Each row is a point on a landscape with many valleys, with its height.
A ball rolls from a point to the lowest of its 2 nearest points, and stops where none of them is lower. Distance is the straight distance between rows; heights are no part of it.
pim: [ 32  18  25  -4  21  54  29  -4  -5   1   1  17  -2  -6  33 -13  14 -40
 -12  24  36]  height 287
barip: [-28   1 -13  39  15 -12 -19 -22 -10  -2  -4  16  13 -10   2  12  49  15
  17 -32 -55]  height 612
vuv: [ -4  -5   3   4  -1  -4  29 -10  29 -15  -6 -11 -19  18   8  14  -5   4
  10  -9  43]  height 481
Sir: [ 21 -14  18 -21 -22   1  37 -23  33 -30   6 -10 -37   8   2  -4   2 -16
  11   7  41]  height 507
Koze: [ 40 -10   4 -29 -34  27  39 -24  24 -41 -12  10 -48   7  22  11  21 -25
   0  36  32]  height 455
sozi: [ -8 -17 -28  32   8  18 -29  21   0  20  -5  12   0 -13  -3  -1  55  25
  19 -48 -74]  height 635
fina: [-10  -2   1  10   3 -12   0   7  25   9  -3 -18  -6   7 -11   9  -8  34
   4 -32  37]  height 444
mise: [-14  23 -22  15  35  42  37  12 -13  21 -24  11  14  31   1   9  -4 -17
  21  21  53]  height 177
Voto: [-22  -1  -2  14  32 -18 -24  -3 -22  32 -36  26  22  12  11  31   8   6
  19  -7 -18]  height 417
kuza: [-14  -9  10  -2  18 -22 -43  -6 -12  30 -19  30   7  -2  28  19  41  19
   5 -15 -37]  height 405
defe: [ 30  43  17  19  -3  46  32  48  11  17   6 -14  -2  11 -70 -31 -37 -14
  43  25  50]  height 347
zibo: [-23   2  -3   3 -31 -17  42 -22  61 -27  10   4 -21  50  -4   4   2  -2
  16  26  27]  height 62
luged: [ 20 -30  -5 -23  14   7  13   4  13 -11  -8  -3 -35   4  48  36   9   1
 -20   8  24]  height 382
topob: [ 16  -8  -3 -13  10  18  -6   1 -20   5   9 -13  -8  -2  31 -26 -46 -20
 -57  22 -14]  height 353
pupez: [-44  53 -35  16  29  15  25   3 -13   9 -21  14  41  40 -30   0 -33 -13
   5  33  21]  height 121
ledo: [-42  11  -9  24  50 -19   9 -17   9  11 -23   8   1  11   2  36  20  27
   4  -9   5]  height 232
vikes: [  9 -42  -7 -20   8  -2  11   8  21  -8   8 -28 -29  -8  22  18  17  24
 -30 -12  11]  height 351
Levo: [ 12  -7 -24  15  45  17 -18  19 -40  23 -30  -8   5 -11  14  26 -20  -3
 -27 -25 -23]  height 599
fufa: [  2  -6   5   2  -6  -8 -31  16   8  16  -4 -11   5  -6   7  -8 -18  23
 -14 -45   4]  height 411
zaviz: [-35  19 -35  26  22  -5  -9  11  -7  16 -26   3  13  12 -35  28 -15  27
  17 -12  33]  height 178
ridob: [ 22 -13  14 -20 -17 -19  -7  25  -3   1  32 -47  -5  -1 -25 -26 -50  10
  -8 -16 -19]  height 176
pob: [-31  13 -22  31  -6 -19 -30   6 -13  16 -21  22  28  12  -9  14  -8  12
  22 -25 -12]  height 414
zipav: [-11  15 -10  31 -45 -17 -23  11  -7  -3  -3   9  19   6 -10  -6 -19  -6
  36 -34 -11]  height 381
Dad: [ -8 -27   0  -4 -26   3 -30   8   4  -4  25  -7  19 -29 -10 -48  49  42
  25 -16 -32]  height 300
gomab: [ 11   7  -4 -35 -27   0  -8 -25 -28 -22   9 -13 -26 -42  12 -20 -22  -5
 -71  42 -43]  height 493
levut: [  0  -5  28  -4 -25 -31  -3  -7  18  -5  26 -16   1  -9 -20 -23   6  22
  21 -25  14]  height 346
gisa: [-28  45 -40  24  20  39  41  22  -3  13  -9  10  28  38 -37  -7 -18 -17
  21  42  54]  height 158
sivaz: [-54  22 -18  17  15 -20  21   3  36   3  -9   2  14  47 -11  25 -17  21
   3  19  22]  height 170
Sif: [ -4 -34   0 -12  27 -11  -8  -6  11   5   4  -7 -13 -22  20  23  49  31
 -23 -13  -6]  height 315
zuke: [  7  11  27 -34  39  -4  -3 -19 -14  -8  -6  24 -20 -14  37  60  34 -18
   2  53  14]  height 248
Sog: [ 19   6  -5 -17 -31   7 -21 -10 -38 -30   6   1 -17 -35  41 -11 -16 -25
 -49  17 -57]  height 522
bot: [-49   7  -5  12  25 -41   2 -25   4   5   9  17  35  22   5  18  18   6
  -2  23 -28]  height 122
ved: [-47   1   4   9  -1 -17 -15 -11  34   3  17   5  22   9  -7 -20  35  44
  14  -3   2]  height 186
tomeb: [-31   4  19  -5 -17 -29  13 -26  40 -13  19   0   3   9 -14 -21  12  25
  12   1  22]  height 264
vizak: [ -2 -15  -5 -10 -56 -15 -14  43 -15 -14  25 -40 -15   2   4 -34 -39   0
   7 -24 -71]  height 510
fozi: [  7  19 -13  15  -5   6   8  22  -7   4   0 -25   6  -3 -47   5 -40  10
  27  -8  47]  height 94
takoz: [-16  -1  -2  19  37 -21  16 -36 -18  -9   8  14  16   1  13  36  24 -20
   6  24   6]  height 129
nam: [ 16  -5  -6  12 -17 -11  -8  24 -23  -1  17 -37   7 -12 -28  -7 -39   3
  15 -36  -7]  height 111
Kunu: [  8  15  14  16  15  43  44 -18  20  -8  -6  22  -3  24  13 -17   8 -41
  12  30  45]  height 265
bigip: [ 13  13 -22   9  -3  24 -15  37 -22  16 -20 -32   2  -7 -16  -8 -60  13
 -11 -28  13]  height 621
vevu: [ 15 -16  -3   5   9   7  -1  11   3  15   2   1  11  10   9   4 -23 -15
  -6  -9  38]  height 221
zabop: [  8 -10  -4 -15 -43  -7 -25   8 -21 -20   0  -4  -9 -30  33 -15  -3 -13
 -25 -19 -60]  height 544
sotok: [  1 -25 -22  11 -31  -9 -28  35 -17   0  17 -31  -2 -11   0 -16 -21   6
 -14 -33 -58]  height 551
gevum: [  7 -12   2   1 -15 -13 -22  -9 -15 -15   6 -10  -3 -35  15 -12  21  11
 -16 -33 -36]  height 570
Tubof: [-15  11  11 -19  24  -9  22 -28   6 -24 -14  25 -29  16  44  63  37  -9
  12  57   8]  height 231
Bav: [  3  -5   9   0   6 -11 -36  -1 -10  19 -20  16   5  -6  31  12   0  10
 -17 -31  -6]  height 390
rapog: [-11   6   6  28   4 -19 -12 -31 -13 -14  -3  -4   6 -22   3   4  22  13
   7 -38 -18]  height 595
pivi: [  5 -33 -21  16  14  14 -26  18   0  12  13 -17  -2 -28  -5 -21  37  32
 -10 -42 -68]  height 650
gebun: [-14  23 -27  26  17  14   8  13 -12   9 -15   4  21  15 -27   9 -27  -5
  22   0  54]  height 144
rovil: [ 12   4  27 -39  39 -13 -35  -8 -18   5  -7  19 -24 -35  28  59  42   5
 -16  31 -19]  height 261
Zubud: [ -9  -2 -20  38  31  -8   7 -19 -34  -1  -2  -1  22  -8  -8  29   1  -9
  13 -12   7]  height 95
vip: [-18  32  -8  23  17  37  59 -10  32  -9 -13  18   8  59   5  -8  -3 -35
  15  45  32]  height 241
Fuso: [-56  21  -9  25   4 -27  -9   7  35  17   5   8  29  30 -17   5   2  41
   6   2   5]  height 118
Pup: [ 27   1  17 -37 -30  -3  -8 -17 -17 -17   7 -15 -16 -29  11 -40 -31 -14
 -47   3 -26]  height 457
ruvas: [  0 -10 -22  33   6 -10  -9   4 -27  -2   3 -24  12 -15 -26  13  -6   8
   8 -37  -1]  height 47
lan: [ 48   5  49 -35 -17  -6  12  12   0  -1  28 -18  -8  18 -52 -27 -46 -21
  30  -3  -4]  height 254
ribed: [ -5 -18 -10  20   8   2 -30  -4 -16  -1   1  15  -2 -32  13   8  70  16
   5 -29 -73]  height 624
gib: [ -1 -34 -11   4 -40  -3 -28  31  -5 -10  25 -24   6 -23  -3 -34  28  27
  22 -32 -62]  height 379
fam: [  2 -25 -36  23   2   1 -33  40 -17  20  -5 -18   4  -7  -9  11 -13  14
 -16 -44 -50]  height 576
vibi: [ 36  12  16  -3  18  47   7   2 -19  10   2   1   7 -12  30 -26 -22 -34
 -25   7  14]  height 305
naz: [ 42  -4  19 -34  -8  31  11 -19  12  -7  -8  32  -9 -11   7 -11   7 -50
 -31  38  33]  height 330
Dev: [  4  -6 -10   6  39  18  18  10 -19  23 -25  13  11  17  20  27  -6 -19
   7   9  40]  height 196
Tib: [ 17  -9   2 -15   0   3 -32   5 -11  10  -7   3  -1  -8  38  -3 -25  -9
 -46 -10 -16]  height 373
Zopan: [ 39 -13  39 -56 -38  -5  16 -17  17 -11  -3   1 -23 -14 -30 -34 -13 -20
 -22   9  14]  height 345
refum: [ 25  -7  12  -5  -8   1  25  26  14  -2  20 -41 -18   4 -29  -1 -42   8
  17  -8  41]  height 162
mepof: [-15 -24   9 -12  50 -21   0 -11  14  14 -10  13 -19  -7  24  44  66  27
   4  14 -15]  height 291
mezu: [ 34   9   8  -8  -5  40   3  15 -13  11  12  -8   2   3  16 -62 -47 -41
 -34  14 -17]  height 328
Difub: [-42  31 -22  18  21   9  49  -7  26 -12 -16   5   8  53   2  18 -27 -13
   5  32  25]  height 211
dakib: [ 31  17  35   6 -28  -4   0   6   1   0  20  -7  10   8 -46 -31 -42 -32
  41  -9   8]  height 286
Rovok: [ 10  10  16  11 -46 -23 -12 -12  -2  -7  11   8  12   7 -19 -25 -20 -21
  27 -20   0]  height 334
zazi: [-37   4 -24  26  33 -13 -11   7  12  25 -21   0   6   4 -31  23  19  47
   6 -29   8]  height 207
Pepu: [  8 -19 -17  13  22  -1 -30   8 -26  10  -5 -16  -7 -21  18  14  -4   5
 -40 -31 -51]  height 590
fol: [  0 -28  -4 -25 -69 -12 -18  36  -7 -19  18 -26  -9 -18   6 -42   6   7
  12 -25 -69]  height 452
Limi: [ 25  22  22  19  -9  15  18  18  18   7  13  -3   7  18 -51 -29 -39 -30
  39   8  44]  height 319
vuz: [-32 -13  -5   2  -4 -33 -19 -26  -3   4  15  27  32   0   8  -1  45  12
   1   7 -20]  height 72
nul: [ -4   5   3  -4 -21  14  39 -35  42 -32  -8  22 -31  42  15   5   8 -28
  12  36  36]  height 155
Buv: [ -9  -4  27 -40  38 -13 -27 -13   0  13  -9  22 -19 -35  18  43  80  27
  -7  31 -32]  height 274
nes: [ 27 -15  -6 -13 -10  32  32  -8  14 -23 -15  10 -40  23  53  32  16 -15
   7  28  31]  height 413
rebo: [ 31   4  35 -16 -19 -21   6  25   1   4  36 -39  -6   5 -44  -7 -46  12
  27 -12   4]  height 218
vul: [  4   9 -27  17  28  25 -13  17 -36  14 -35 -10  13  -8  -4  11 -26   2
  -5 -30  22]  height 607
gol: [ 28  -9  24 -34 -36  -3   6 -28  20 -11  -4  33  -7  -8 -24 -20   6 -37
 -20  23  31]  height 299
tuse: [-40  12 -12  15  41 -26  32 -26  -5  -3   0  14  27  31   9  25   0 -24
  -2  37  -5]  height 157
Gam: [ 21  -7  33 -50 -44 -19  -5 -12   5  -6   9 -12 -10 -22  -5 -37  -8  11
 -20 -15  -8]  height 406
robi: [-31 -14  -3  -8 -10  -7 -19 -30  -2  -4  15  30  30 -27   3 -20  76  32
   8  17 -33]  height 127
runop: [-12  12  11  -8  10  -2  30 -36  20 -24 -14  27 -14  21  34  27  19 -15
   0  36  29]  height 203
gose: [ 38   5  12 -45  -2  42   7  -4  -6  -4   2  19 -14 -22  26 -17 -11 -40
 -63  55  10]  height 350
kor: [ 33  51  15  12 -15  10  14  47  -7  16   5 -13  -8  -4 -75  -5 -61   5
  52  26  41]  height 375
Semu: [ 21 -12  15 -12 -19  -3  -1 -14  14   1   9  14   3  -1   1 -16 -13 -29
  -8   3  31]  height 257
lave: [-10 -32  -1 -23 -27 -11 -16 -13   5  -4  23   7  21 -33  -5 -27  57  36
  -7   5 -10]  height 205

Two balls start at each pair of points below. Name the first point that both come to, or write never.
Voto and Pepu -> never
defe and vul -> never
pob and fina -> never

Call two points neighbours if one is among the 2 nearest of the other. Go from one point of each pair to the other, from neighbour to neighbour, staying as low as possible. Name the highest point that can't be avoided.
fozi and ruvas -> rebo
vuz and zibo -> vuv
ruvas and vuz -> tuse
